Points, in no order, along strands that fork, close into loops and pass close to each other.
In the rows, 128 means zero.
Two points are linked if the straight distance between their rows is under 153. Some points are linked to none.
k602: [148,135,158,124,172,86,121,133,120,141,105,137,128,114,163,169,116,154,151,124,167,177,124,135,107,184,72,138,63,129,144,122,85,135,128,98,119,142,112,80,111,161,107,140,106,143,111,107,136,105,142,107,114,112,161,156]
k982: [178,108,127,130,151,112,126,129,118,123,89,182,101,131,114,116,120,113,172,113,95,149,142,160,130,127,121,135,111,146,133,85,102,112,132,111,167,120,87,112,134,113,116,143,124,125,149,150,123,140,131,122,84,153,137,154]
k453: [141,165,148,133,129,149,182,94,84,122,137,187,114,129,163,134,144,107,131,94,124,112,155,151,126,117,97,140,122,152,153,114,149,145,98,141,159,118,161,115,138,145,122,114,138,83,107,120,129,136,135,79,128,105,118,166]
k248: [89,128,114,134,91,135,117,91,105,133,114,163,130,102,111,148,111,130,129,135,107,136,95,123,120,98,168,160,145,95,162,140,129,136,126,118,94,120,100,116,131,138,121,108,154,127,154,161,104,92,89,161,52,115,172,109]
k46: [101,102,124,106,131,141,131,134,120,98,133,132,156,150,113,135,159,131,101,50,134,124,144,129,201,106,144,165,158,154,91,109,141,89,114,151,180,108,163,118,144,124,131,142,168,109,100,121,132,141,112,127,131,135,121,140]
k17: [135,165,168,170,188,96,103,128,143,151,113,128,102,135,145,152,87,135,137,119,179,134,174,157,111,147,96,129,140,140,141,115,138,80,130,146,144,155,138,107,147,165,142,120,121,124,109,144,161,96,184,119,160,126,120,124]
k760: [127,140,133,160,155,96,153,161,111,99,101,104,119,179,113,120,150,150,175,94,98,140,163,124,135,150,110,155,168,131,125,129,135,112,117,153,178,124,116,115,119,45,140,146,141,117,129,102,133,126,166,139,126,157,157,125]
k851: [159,152,96,140,119,127,121,150,138,142,154,101,125,107,122,86,130,91,78,164,136,84,112,147,148,156,132,98,106,130,115,119,146,144,122,95,149,155,149,135,121,130,153,126,118,104,114,161,132,113,142,69,119,109,78,148]
k965: [135,111,158,106,128,189,123,96,165,128,112,112,102,133,152,103,135,74,136,143,95,102,127,155,131,84,127,99,85,156,126,130,150,116,137,142,139,134,136,194,108,101,144,163,87,168,124,116,149,157,157,137,186,128,95,111]
k892: [129,126,110,148,93,127,118,147,146,93,117,73,141,111,100,138,100,190,114,148,129,125,132,128,170,135,160,133,146,109,125,120,132,51,174,156,140,164,160,132,154,112,145,135,143,139,135,106,128,110,136,153,118,149,153,90]
k85: [124,116,123,118,108,114,148,108,121,138,131,175,133,109,133,122,111,140,157,101,92,105,109,129,102,102,125,130,121,111,112,102,129,134,119,110,128,143,112,135,146,152,105,125,144,110,175,118,127,143,119,140,110,147,118,138]
k726: [163,120,114,87,152,105,94,130,118,161,103,172,119,145,85,132,108,130,122,127,171,145,109,125,107,136,89,156,101,123,124,112,92,166,143,112,113,121,95,124,126,143,99,113,146,155,111,166,97,122,102,109,80,117,130,130]
k145: [126,139,172,121,104,109,128,95,113,165,151,135,119,121,129,156,91,108,92,153,200,127,126,125,137,130,116,149,126,129,118,106,150,100,137,104,89,93,139,85,128,196,94,70,140,128,124,95,138,113,132,123,160,103,106,155]
k647: [151,98,106,141,130,175,128,131,106,119,119,99,99,169,95,120,170,77,160,160,90,142,129,116,148,112,157,95,181,118,126,146,116,133,96,125,105,95,113,142,122,66,143,134,111,130,121,136,104,154,131,163,121,134,139,146]
k75: [141,116,101,108,124,112,140,163,134,130,132,147,128,147,126,105,115,137,147,104,118,190,124,109,92,164,108,112,117,121,119,128,66,188,131,120,120,117,118,109,122,114,104,144,129,124,115,116,111,140,92,109,127,122,147,137]
k98: [113,147,163,163,131,147,123,117,124,79,104,123,140,133,158,127,139,112,149,113,76,148,164,135,173,125,184,132,131,143,137,113,142,81,131,104,200,126,134,100,129,81,153,164,96,151,120,104,153,122,143,116,139,158,137,144]
k476: [143,104,116,126,147,144,128,140,120,99,129,126,100,158,84,116,147,77,159,173,103,163,152,135,151,126,169,99,172,120,143,133,119,120,110,112,116,80,99,143,114,85,131,113,116,147,106,163,117,161,113,156,96,146,149,148]
k95: [164,113,141,160,169,129,144,159,126,115,87,112,99,171,123,118,166,125,165,116,100,141,165,127,120,130,87,134,157,147,123,132,134,134,98,155,135,128,112,135,118,41,136,155,123,123,126,117,124,137,172,131,146,144,134,129]
k939: [130,128,113,130,135,95,104,157,131,113,113,102,146,128,85,104,96,154,142,104,135,96,113,122,164,121,134,157,133,113,116,101,145,90,148,119,170,122,99,131,137,109,113,130,134,139,140,114,131,105,121,146,73,157,112,140]
k694: [152,127,97,118,134,158,152,141,133,143,156,162,133,132,136,107,141,129,147,80,110,94,77,92,98,135,80,121,93,105,101,112,88,206,130,134,129,133,119,138,145,124,129,146,145,102,154,110,113,150,131,78,104,107,96,184]
k375: [102,126,109,136,126,93,120,160,126,83,114,108,140,145,93,108,113,149,166,101,106,145,138,129,165,151,173,141,162,96,136,127,108,83,150,119,166,113,96,117,131,103,113,129,122,139,128,117,126,119,106,164,65,159,159,152]
k235: [143,106,87,115,118,167,87,137,117,118,131,100,117,115,94,142,168,116,118,128,101,73,133,120,164,101,152,145,157,133,105,122,159,102,105,141,119,131,122,174,139,89,141,130,133,129,153,177,90,109,138,154,91,132,115,104]
k73: [106,129,140,163,138,127,123,124,122,108,119,82,120,129,121,137,146,158,125,146,111,157,177,132,174,117,163,122,145,123,156,152,146,94,147,155,118,140,156,158,106,84,154,132,127,136,110,146,127,123,146,170,112,129,202,105]
k180: [131,143,104,150,82,115,156,129,156,149,165,113,119,110,149,108,117,134,71,171,164,112,90,123,103,166,109,96,117,122,120,153,108,170,136,103,98,151,159,100,124,147,144,100,120,106,119,111,113,101,129,81,153,83,121,134]
k295: [91,128,108,92,133,128,152,124,105,140,169,138,162,168,110,147,150,92,109,171,145,168,94,112,120,133,148,122,158,120,133,146,117,183,102,109,82,96,75,87,113,150,101,101,147,127,119,133,114,144,70,136,119,138,100,122]
k435: [115,146,162,168,145,115,117,110,114,111,100,137,129,136,153,150,129,114,140,122,113,143,160,152,158,131,162,130,140,145,146,115,145,74,129,96,181,138,135,94,133,134,135,145,111,132,122,130,158,93,144,119,118,147,129,139]
k975: [127,152,145,141,143,129,134,116,135,128,130,101,142,109,144,124,102,140,125,102,141,74,106,142,125,108,103,126,83,133,138,107,180,123,123,139,127,147,143,168,130,132,124,130,135,122,143,121,153,116,169,103,133,142,101,137]
k450: [145,98,126,85,134,133,142,146,125,142,141,154,131,172,126,121,155,86,141,127,124,196,122,111,97,101,132,128,129,139,133,163,94,183,120,128,72,72,87,137,121,115,98,139,142,136,89,131,127,174,51,132,159,147,142,110]
k766: [114,130,89,130,85,130,112,86,109,153,135,155,143,89,136,135,112,130,72,128,131,99,80,114,118,110,120,139,104,123,135,133,130,166,135,115,104,129,149,110,137,147,128,101,142,101,135,125,105,68,94,96,111,103,116,134]
k882: [128,103,109,118,116,118,133,126,125,142,123,129,119,139,123,121,144,166,108,93,133,136,168,125,139,125,90,159,149,146,129,153,148,127,120,182,127,117,165,157,128,90,138,132,158,117,101,150,114,135,125,151,138,126,186,90]
k529: [120,117,77,153,91,130,120,137,116,141,132,107,143,130,100,123,135,154,92,98,133,62,39,76,133,134,114,135,129,112,95,127,119,141,128,142,121,142,144,130,159,98,157,130,164,101,157,105,121,89,140,111,108,108,98,149]
k607: [128,116,133,145,88,157,120,125,146,130,110,114,135,110,139,132,131,180,172,127,82,138,95,101,96,138,166,91,114,98,126,155,65,106,164,153,120,158,147,160,144,120,151,148,136,144,188,99,124,161,141,180,137,115,175,115]
k251: [147,123,113,143,107,104,134,113,130,133,113,141,122,95,160,117,110,197,147,94,106,119,113,132,99,154,95,130,95,131,133,134,104,119,133,156,132,158,163,130,147,128,150,144,136,125,151,102,137,144,156,99,146,101,152,110]
k397: [93,150,139,96,92,113,127,113,134,117,162,145,138,83,101,126,114,123,114,179,137,131,94,131,147,101,201,167,147,111,123,118,144,116,131,86,121,94,101,114,126,183,100,97,119,127,141,127,129,148,94,155,99,137,117,110]
k929: [169,150,139,160,164,112,139,144,144,125,147,114,99,104,167,93,127,135,135,105,106,89,155,142,87,142,59,138,112,141,137,124,164,172,124,141,118,153,127,179,138,75,151,145,119,120,148,155,144,151,189,108,145,137,136,116]
k163: [101,104,135,110,106,151,130,115,116,130,132,144,135,119,137,135,159,116,88,147,149,100,126,132,146,99,135,123,133,160,134,166,170,133,103,142,119,111,161,166,108,158,149,116,141,121,96,137,141,134,108,135,168,104,113,96]
k676: [102,117,129,95,140,132,143,127,118,143,141,137,147,174,111,136,143,94,143,138,131,183,110,107,111,105,141,132,142,114,152,160,117,175,105,124,67,77,66,124,99,98,107,124,150,145,96,153,107,156,62,150,109,151,156,112]
k258: [134,179,188,148,208,112,131,155,166,114,136,107,118,159,146,134,96,119,130,119,171,129,181,143,98,140,98,111,147,139,137,128,163,114,122,134,168,158,133,118,133,130,133,110,111,127,107,148,161,116,171,113,172,150,112,131]
k556: [93,138,178,117,114,148,125,110,137,93,121,128,145,116,148,154,104,153,105,101,179,123,153,133,179,101,164,159,143,127,132,107,149,52,137,132,164,137,189,94,150,204,130,115,126,142,135,95,168,133,144,121,177,139,123,124]
k662: [148,95,163,107,166,111,99,127,133,172,67,144,135,145,132,157,122,160,157,93,178,135,120,129,149,103,86,148,86,148,134,119,113,105,131,147,133,129,123,134,131,153,120,145,147,150,97,134,156,131,141,125,127,132,129,134]
k881: [106,120,126,135,114,170,143,136,125,105,162,95,139,145,129,103,177,102,117,106,103,93,107,128,140,114,142,80,130,148,109,152,129,135,104,146,156,142,138,162,103,85,153,144,124,132,128,88,135,171,151,122,182,118,94,125]
k432: [90,136,146,135,101,150,145,117,139,119,129,107,141,141,126,135,139,161,149,130,92,147,112,100,89,104,171,95,137,83,144,167,112,127,131,148,109,144,126,163,113,112,135,132,134,146,161,85,121,166,124,193,155,152,172,109]
k23: [99,151,136,139,137,72,146,142,118,93,112,105,133,155,101,126,114,171,153,101,128,164,163,126,144,160,126,154,160,114,137,136,121,95,135,144,168,123,125,99,100,96,126,114,131,124,117,122,127,110,126,155,105,144,183,124]
k900: [115,116,173,110,141,187,105,103,146,113,113,80,124,158,157,136,145,75,128,114,109,121,142,142,160,87,142,110,102,155,121,117,167,111,132,150,172,128,131,157,103,93,142,160,85,173,98,132,136,146,146,153,180,134,100,123]
k161: [113,132,108,124,83,136,125,125,135,88,155,116,154,62,119,119,112,151,72,127,132,62,89,109,144,106,159,148,128,111,98,117,179,99,110,137,132,139,140,136,150,131,133,116,137,96,155,116,140,93,121,94,119,149,88,124]
k441: [115,103,97,128,100,151,124,130,116,172,143,136,153,132,126,124,172,102,120,131,104,102,67,107,139,114,150,93,117,146,102,147,106,166,123,130,111,117,132,143,112,140,155,151,146,125,117,120,122,128,108,112,141,100,92,146]
k560: [126,132,107,157,100,148,100,147,143,113,120,65,128,121,118,131,136,168,118,147,121,132,140,121,166,140,158,95,142,119,148,153,123,101,172,160,129,163,168,161,125,86,163,140,130,160,113,122,135,136,143,150,129,114,182,104]
k683: [163,143,173,141,204,111,126,173,162,123,105,122,110,141,158,142,125,145,177,147,136,172,153,153,90,155,99,99,98,132,152,127,96,122,136,119,142,168,107,117,123,135,121,168,101,168,136,123,155,124,175,109,146,152,142,123]
k424: [68,116,127,110,91,117,167,131,117,86,153,144,139,118,109,110,139,142,111,79,131,158,151,125,99,116,140,153,162,106,103,142,99,130,115,150,140,100,144,125,134,136,131,114,141,102,128,89,118,193,88,172,156,137,169,111]
k387: [112,114,107,142,89,135,102,88,113,141,123,162,131,78,143,138,114,138,93,132,111,112,115,122,118,102,145,148,112,120,141,134,140,145,128,123,90,130,151,139,139,138,129,131,130,116,139,162,119,80,99,132,89,115,147,113]
k675: [97,105,141,117,125,175,109,125,126,88,138,63,143,164,126,132,177,97,107,86,113,113,139,129,183,103,154,117,134,143,110,136,142,99,110,150,175,119,147,156,99,70,136,150,120,149,106,100,127,174,149,147,177,134,109,123]
k175: [164,155,148,99,181,121,135,134,105,132,115,152,113,114,156,162,108,144,124,128,199,162,122,127,101,182,46,152,50,124,156,120,79,164,141,114,81,137,124,90,135,170,99,117,119,149,96,115,104,108,151,61,111,104,139,160]
k89: [120,126,161,106,112,110,132,113,133,179,128,131,137,135,127,162,109,131,115,156,185,156,114,110,116,130,113,147,123,131,123,131,123,119,139,120,63,97,111,87,117,180,91,97,142,146,113,87,142,113,103,147,157,111,115,118]
k364: [120,98,92,144,133,144,138,153,130,123,132,108,126,174,109,110,153,121,160,103,85,98,102,86,114,131,103,112,166,106,100,138,130,162,89,133,131,136,97,151,130,76,136,146,134,115,183,120,108,145,148,141,140,141,101,142]
k536: [109,123,102,126,123,151,111,147,106,83,149,85,121,125,75,136,137,104,107,171,128,84,106,112,153,119,170,127,169,129,118,135,181,98,100,116,134,128,110,158,125,109,140,104,134,117,151,170,97,115,129,179,89,136,83,105]
k64: [124,127,164,139,122,115,153,114,142,128,106,132,125,136,165,138,122,165,157,138,106,153,141,130,78,140,131,108,103,107,167,161,128,134,128,124,93,134,122,158,111,115,130,149,120,136,161,107,116,146,139,177,137,160,198,102]
k119: [92,137,123,103,95,132,107,101,121,128,137,170,127,96,88,151,119,123,115,157,132,126,89,128,132,92,184,181,165,102,136,130,153,130,116,114,112,103,94,132,125,144,106,90,160,135,140,160,102,122,85,163,61,125,145,91]
k645: [133,137,139,135,179,120,110,120,111,135,128,141,125,149,115,134,133,68,91,106,150,127,166,138,150,131,128,146,146,168,127,120,152,128,113,121,159,114,134,122,115,123,143,123,124,116,78,192,144,100,123,100,114,133,113,154]
k916: [148,157,166,161,176,118,136,125,153,116,122,125,114,117,178,118,126,118,151,107,95,102,154,159,107,132,90,125,88,148,147,101,164,130,133,130,145,162,135,170,137,112,141,157,109,128,141,137,156,134,188,90,146,133,104,129]
k26: [136,146,119,99,158,82,108,125,143,152,119,144,120,132,104,128,88,136,131,150,170,169,102,131,90,141,104,160,119,103,141,113,100,169,145,105,91,113,63,101,107,145,78,98,127,152,133,150,94,110,96,128,67,138,148,114]
k765: [153,107,97,152,131,162,148,152,131,115,117,96,95,174,122,106,182,106,149,125,86,129,136,112,119,130,109,97,176,130,102,152,122,143,88,151,127,117,120,138,126,26,145,158,122,133,131,115,102,164,165,135,168,128,125,136]
k592: [100,127,154,110,118,143,113,139,153,88,110,108,146,121,108,136,85,147,108,116,172,127,140,133,199,120,179,152,151,126,121,107,139,47,155,133,187,131,161,84,156,187,120,129,125,145,123,123,146,119,121,144,144,149,126,126]
k419: [125,161,160,178,172,109,93,128,129,114,91,117,111,123,145,148,89,128,158,128,133,117,153,171,130,142,138,124,124,124,147,92,143,63,148,127,175,169,140,100,170,151,146,128,110,135,134,141,160,80,176,126,125,144,97,124]
k600: [133,104,127,127,91,114,127,133,130,167,122,125,124,116,124,148,116,161,117,146,161,161,103,99,94,139,120,113,136,116,101,147,90,141,161,127,83,116,136,104,113,163,105,102,131,141,111,96,119,127,94,139,160,87,142,108]
k479: [136,91,61,143,101,161,118,145,119,107,125,97,115,140,95,125,190,142,124,104,91,123,155,123,190,132,141,146,186,129,99,130,113,91,125,176,140,122,163,140,160,76,151,152,142,110,120,130,88,153,134,161,123,117,160,113]
k269: [152,157,114,123,99,120,124,93,80,118,111,173,98,75,138,147,91,122,131,105,134,128,157,172,118,158,101,163,108,132,145,96,107,113,143,107,136,120,160,62,146,186,100,82,121,95,142,116,108,112,119,75,116,94,115,166]
k201: [154,134,156,133,159,145,178,93,100,142,109,186,126,147,177,137,153,90,152,102,102,127,137,146,136,122,101,124,92,163,138,108,119,139,118,117,149,118,126,102,138,136,127,137,136,102,116,103,139,139,131,90,134,125,108,173]
k182: [113,116,82,152,96,150,125,130,114,139,159,117,161,133,123,113,174,113,102,96,130,76,67,105,138,126,146,104,126,141,83,151,117,150,117,124,128,132,148,132,126,109,155,145,162,100,122,92,135,116,109,96,129,79,94,157]
k285: [97,146,139,136,131,117,121,118,117,103,140,120,154,79,133,129,114,135,88,101,128,89,136,129,134,91,149,152,123,128,132,104,196,96,111,132,133,139,135,151,128,119,119,144,127,118,145,138,145,97,127,101,109,162,123,120]
k839: [121,114,96,131,100,114,130,124,110,143,103,142,122,122,110,136,101,150,124,125,129,157,117,115,96,165,111,126,147,115,119,145,72,159,145,131,106,120,135,89,125,152,116,106,130,121,123,109,99,113,85,136,122,95,144,129]
k171: [101,145,120,115,113,134,132,139,150,120,173,109,141,145,102,122,109,156,138,182,115,123,71,90,102,127,175,118,168,85,123,134,141,155,113,110,121,134,89,133,140,115,110,94,141,117,181,135,120,143,113,188,121,148,106,114]
k374: [125,115,137,132,113,193,109,102,149,128,110,113,97,104,147,114,139,112,136,124,80,78,139,152,134,75,121,121,110,160,132,123,173,83,114,175,117,148,160,197,136,94,157,164,108,150,155,138,127,131,169,145,167,121,101,81]
k732: [153,106,105,119,110,161,98,145,115,111,113,141,103,100,99,111,143,83,145,160,94,123,157,145,170,120,189,129,149,122,115,100,124,78,131,105,160,122,122,134,144,135,122,133,109,135,129,168,126,139,107,132,95,148,100,136]
k72: [155,142,183,136,187,81,123,155,137,128,109,130,124,136,179,174,118,164,173,152,163,191,149,164,87,190,95,119,85,143,153,132,82,113,137,107,128,159,113,71,108,158,115,151,97,159,133,109,149,103,163,121,146,128,167,134]
k823: [112,97,107,129,112,186,114,135,153,106,130,63,132,151,114,119,188,144,122,88,97,113,137,126,179,105,139,129,155,124,98,147,118,93,124,181,134,134,153,171,134,55,154,160,130,131,135,97,97,192,150,178,168,124,141,104]
k151: [108,144,131,96,82,146,146,88,102,122,167,164,147,78,137,131,130,87,94,119,128,138,136,140,133,120,140,140,103,140,132,123,116,167,135,93,121,97,153,93,126,193,106,94,112,104,107,113,124,129,67,108,131,116,127,158]
k776: [146,166,143,136,177,99,139,171,172,108,151,85,128,141,116,114,88,133,126,142,156,118,158,136,101,145,92,100,139,122,129,120,157,125,133,126,154,158,110,132,119,112,119,118,111,120,135,138,148,120,163,124,139,160,102,131]
k35: [114,124,86,154,70,123,129,132,146,148,135,138,131,122,140,119,115,143,112,140,119,129,86,115,96,182,120,93,129,108,121,156,69,178,148,113,124,147,159,82,139,136,144,131,123,111,139,111,100,96,117,99,133,77,126,151]
k969: [107,113,146,132,115,105,134,123,145,135,123,129,138,123,147,119,111,182,163,118,110,151,110,105,72,141,104,123,103,94,146,133,118,176,118,125,92,141,111,145,113,112,117,145,124,120,174,127,118,124,138,157,110,144,183,116]
k118: [150,121,117,120,99,141,121,105,128,190,135,152,113,103,138,144,105,128,124,222,123,124,85,121,104,135,157,119,127,96,121,133,108,155,158,82,79,141,122,95,138,207,123,116,127,133,172,149,113,114,125,133,131,100,101,110]
k711: [131,110,99,146,104,178,96,126,132,117,124,96,111,95,128,131,163,118,122,137,77,73,140,130,160,93,148,127,156,136,121,130,161,85,109,164,115,151,146,173,141,92,161,152,112,138,166,159,111,115,156,134,118,117,118,103]
k421: [154,130,93,101,87,149,103,149,131,137,154,122,130,90,115,90,141,96,94,146,132,82,113,144,171,128,157,112,113,144,99,119,131,125,136,112,163,133,164,132,134,136,147,130,120,101,99,150,150,129,117,79,143,105,92,154]
k322: [115,92,71,129,87,151,127,166,112,96,156,112,131,128,76,103,168,128,130,128,101,117,145,108,156,137,170,117,184,110,97,140,106,99,124,148,151,121,140,144,142,98,154,129,130,119,130,123,108,161,111,160,133,123,125,135]
k280: [144,119,136,129,115,139,113,142,145,145,118,120,130,120,102,142,106,148,151,174,115,130,120,114,120,105,162,108,126,110,128,125,127,115,156,118,108,142,118,153,117,145,129,116,119,146,126,132,134,129,116,163,115,135,131,100]
k209: [105,148,127,111,118,105,161,143,147,134,175,107,140,153,121,134,107,152,134,154,149,148,92,79,78,144,140,123,158,71,105,135,117,152,122,111,90,137,82,102,129,150,94,99,140,124,165,85,118,138,104,166,142,147,121,116]
k54: [121,147,128,110,110,130,162,102,102,150,152,146,138,121,154,150,127,92,107,132,142,163,150,142,117,164,97,129,121,150,128,145,110,175,126,113,107,114,140,82,108,179,112,98,120,112,101,96,127,130,90,92,156,95,116,160]
k924: [147,162,149,112,139,113,152,120,145,132,176,139,137,109,175,109,105,124,120,129,132,126,159,145,106,142,112,120,80,134,138,110,136,165,137,101,137,116,139,142,126,152,115,131,91,106,113,130,148,140,118,97,126,136,132,159]
k176: [158,155,186,145,187,126,119,133,159,117,101,124,114,141,181,140,110,158,179,101,125,131,142,164,102,141,85,117,74,148,148,106,124,114,135,130,178,161,132,122,135,116,142,157,112,140,129,105,167,139,195,92,154,130,120,142]
k578: [131,132,119,125,123,121,99,148,158,103,116,105,138,123,98,130,101,168,113,111,155,103,152,140,186,121,141,159,151,127,119,101,159,49,151,151,166,140,150,113,160,140,128,128,143,134,123,127,146,105,145,136,114,164,123,115]
k833: [100,145,170,137,173,94,137,125,140,124,131,121,143,148,130,132,119,116,148,151,146,166,147,142,114,120,134,122,137,120,169,131,142,130,125,119,114,111,74,132,97,138,108,120,118,142,122,149,139,114,128,172,100,165,155,119]
k106: [146,154,162,124,167,125,143,123,155,156,149,99,137,134,175,129,96,129,123,156,173,95,129,139,97,120,95,104,78,129,145,133,172,144,137,119,90,153,130,178,129,170,126,125,119,139,131,119,148,124,165,108,159,134,85,112]
k303: [113,156,143,138,158,77,115,112,140,143,116,130,135,137,117,143,114,111,164,159,159,178,114,149,110,161,123,133,127,114,168,114,103,131,142,95,91,111,54,90,91,154,90,117,120,154,137,152,116,94,108,151,70,145,162,126]
k747: [113,104,86,162,110,132,115,141,115,138,114,97,140,145,115,120,146,148,139,93,101,86,91,81,126,133,111,125,145,113,115,130,133,137,110,151,131,155,119,148,140,82,146,148,142,126,169,109,113,115,152,143,108,116,118,125]
k664: [159,117,132,73,138,117,148,159,139,131,149,156,135,155,135,102,129,114,146,94,128,188,145,111,96,123,106,122,104,135,117,136,86,176,130,125,116,86,98,132,126,119,89,138,124,117,107,112,133,172,66,118,156,142,136,136]
k96: [121,113,114,120,120,108,129,150,121,103,141,124,137,148,105,120,134,116,117,124,132,176,158,126,153,148,160,118,153,135,121,139,91,116,147,125,174,91,143,102,107,126,125,117,107,144,69,137,146,149,91,123,150,128,150,150]
k963: [121,130,137,155,150,97,118,142,134,117,118,100,118,130,100,126,124,156,114,117,127,147,179,140,138,141,117,154,160,126,146,131,153,103,139,161,132,132,138,141,124,91,133,129,134,125,112,172,128,106,147,164,102,142,193,99]
k407: [153,157,93,130,123,140,182,123,106,131,141,177,105,134,146,120,129,125,131,100,118,114,138,143,101,156,58,131,124,132,138,115,119,168,119,149,140,134,163,110,145,124,122,102,136,79,122,109,109,125,137,62,130,83,108,149]
k351: [97,132,117,106,126,141,125,140,121,108,163,112,134,155,67,141,124,134,118,198,142,110,72,107,125,124,172,122,163,113,119,157,173,125,98,121,125,135,92,137,119,141,123,72,152,119,153,141,120,134,116,181,101,140,87,98]
k325: [155,153,104,151,136,83,126,119,87,111,97,169,97,99,124,140,96,134,126,116,116,134,159,158,120,163,105,160,120,135,145,108,109,113,144,112,164,137,128,76,142,149,118,104,122,102,131,129,117,83,124,93,92,110,122,146]
k976: [133,103,135,116,143,122,108,129,119,148,92,130,141,157,140,134,148,168,147,52,140,123,120,118,164,100,94,155,85,148,118,124,117,121,127,175,138,127,155,150,138,112,136,161,163,139,94,94,154,148,136,117,132,108,132,142]
k977: [167,108,147,138,165,114,167,97,96,136,78,195,122,144,167,135,147,123,182,119,98,159,128,150,117,134,104,122,93,155,140,103,100,146,120,116,136,122,101,94,132,115,133,155,122,132,141,108,120,138,135,110,111,132,130,159]
k588: [114,132,128,127,83,140,129,104,137,136,139,127,132,86,150,125,138,138,72,153,160,91,121,141,131,111,140,113,125,151,137,165,166,105,128,147,100,135,179,163,121,176,153,110,139,135,121,130,154,124,136,124,185,90,120,83]
k117: [131,100,83,115,124,150,105,130,110,170,143,128,145,153,101,129,161,109,124,161,113,108,84,88,127,122,150,99,130,123,106,138,116,184,120,102,102,130,103,135,117,115,138,135,133,135,136,152,112,128,111,132,115,128,92,138]
k912: [176,123,129,129,147,140,106,131,121,123,79,155,97,111,102,108,124,88,173,149,91,128,162,158,147,112,155,127,130,142,123,79,121,83,136,106,172,129,102,125,144,127,134,148,104,139,138,158,127,137,141,143,98,152,108,152]
k123: [146,147,144,137,140,104,151,105,145,167,140,138,116,114,190,153,101,129,136,175,154,115,145,135,87,144,101,96,90,121,143,113,135,141,143,114,67,154,125,122,135,204,118,127,112,139,166,107,124,123,173,122,163,115,108,118]
k893: [116,139,167,136,111,135,115,117,143,136,115,113,137,106,161,136,104,136,87,124,172,109,150,142,157,115,145,128,126,147,133,130,155,72,143,137,151,142,188,134,136,174,145,129,131,137,88,135,166,121,144,97,176,110,119,117]
k634: [111,147,139,102,139,106,159,127,129,151,162,131,160,163,117,141,124,123,118,148,161,144,93,108,109,120,125,125,139,113,124,135,140,150,108,121,88,122,79,101,110,158,87,91,153,126,133,86,130,134,105,146,141,150,108,124]
k361: [144,149,109,151,164,110,112,143,107,132,146,115,114,117,125,107,140,90,87,131,131,95,143,142,125,155,129,127,126,143,110,111,146,139,134,104,146,143,126,145,124,112,148,130,108,112,116,183,129,93,140,90,97,124,92,140]
k174: [129,102,144,127,100,131,123,97,106,132,103,166,139,95,164,132,149,134,124,98,108,144,141,146,164,111,129,135,100,165,136,144,112,121,142,142,142,105,165,116,135,135,139,141,131,131,88,116,143,131,97,106,150,97,158,122]
k521: [82,108,131,101,102,108,145,120,130,107,140,142,143,131,111,101,129,153,113,80,117,158,152,126,122,111,109,162,131,128,112,145,122,141,126,168,133,102,152,140,140,97,124,123,150,105,108,114,113,165,92,157,142,147,186,103]
k541: [149,109,93,103,87,151,101,140,114,125,134,149,129,91,89,115,137,96,118,144,103,97,115,119,162,108,181,131,137,121,91,105,132,110,137,97,154,126,127,131,137,155,128,124,117,113,131,149,133,127,101,121,116,137,82,132]
k477: [93,137,137,107,99,122,136,105,114,97,156,161,143,76,125,120,131,91,92,154,130,131,140,143,143,110,185,155,117,134,138,108,141,131,116,78,136,92,127,111,118,189,113,120,100,121,124,151,137,124,89,125,110,143,135,142]
k668: [131,152,128,131,101,134,162,113,122,155,166,119,137,123,156,133,123,110,89,152,172,114,116,132,115,152,87,107,109,135,141,144,128,172,140,129,91,122,159,103,116,170,119,93,124,109,91,90,120,117,116,76,150,70,120,153]
k986: [156,142,107,140,162,106,140,166,161,123,147,104,112,121,118,104,107,131,126,149,133,115,149,120,87,151,78,108,158,129,127,125,158,150,114,136,132,160,123,164,135,100,137,129,120,116,151,172,133,142,171,121,147,144,113,108]
k613: [166,108,143,105,165,112,87,143,123,170,82,145,123,149,101,144,119,126,130,114,173,158,140,125,137,121,102,145,117,155,127,124,99,132,146,130,126,102,100,121,115,141,121,135,142,167,85,165,140,123,102,117,104,127,138,131]
k861: [151,130,125,123,109,123,124,97,144,186,133,148,114,94,161,134,98,140,141,197,151,109,113,135,99,125,127,114,101,110,121,118,124,139,152,110,67,147,136,131,139,210,134,113,118,135,163,130,132,134,151,120,166,106,89,102]
k561: [176,106,109,112,160,160,144,129,146,165,102,179,98,145,172,96,143,110,152,151,108,124,118,121,99,123,84,91,98,144,138,142,96,194,118,138,80,131,123,163,140,134,143,172,121,147,148,138,124,145,154,97,149,113,113,127]
k705: [106,108,147,111,140,126,127,106,112,138,139,143,153,139,129,140,148,92,73,113,148,132,155,128,153,102,130,136,133,172,134,150,169,138,96,127,138,87,147,146,109,127,134,122,144,126,74,165,132,111,103,124,123,118,134,123]
k52: [102,142,150,132,177,106,149,118,126,105,119,145,122,156,111,129,139,67,161,150,127,183,151,152,142,124,155,126,169,122,170,126,119,114,119,111,126,72,87,112,100,110,112,115,124,142,105,174,122,132,117,150,69,157,168,149]
k389: [109,119,129,119,139,113,127,152,151,151,145,109,151,151,141,107,112,166,137,115,120,134,90,75,77,133,89,136,116,94,123,136,131,218,116,124,87,134,85,148,126,94,108,141,141,129,171,138,119,126,128,133,118,155,148,127]

A piece is two or more points that can be reached from each other along the links. Count, over all rows, the pieces, the separate loops (a circle has one, a figure eight two, a Y none), the forks (points with three links) and the tips (points with one).
pieces: 5
loops: 2
forks: 10
tips: 16

A tip is a point with one link. Name the tips that can be reached along the links from each point below, in the order of the rows.
k151: k145, k766, k881, k322
k963: k424, k407, k976, k117
k776: k98, k161, k175, k118
k969: k607, k389

How many points has the smallest loop of links through each point below? Write - if it is on no loop.
k75: 9
k560: 8
k588: -
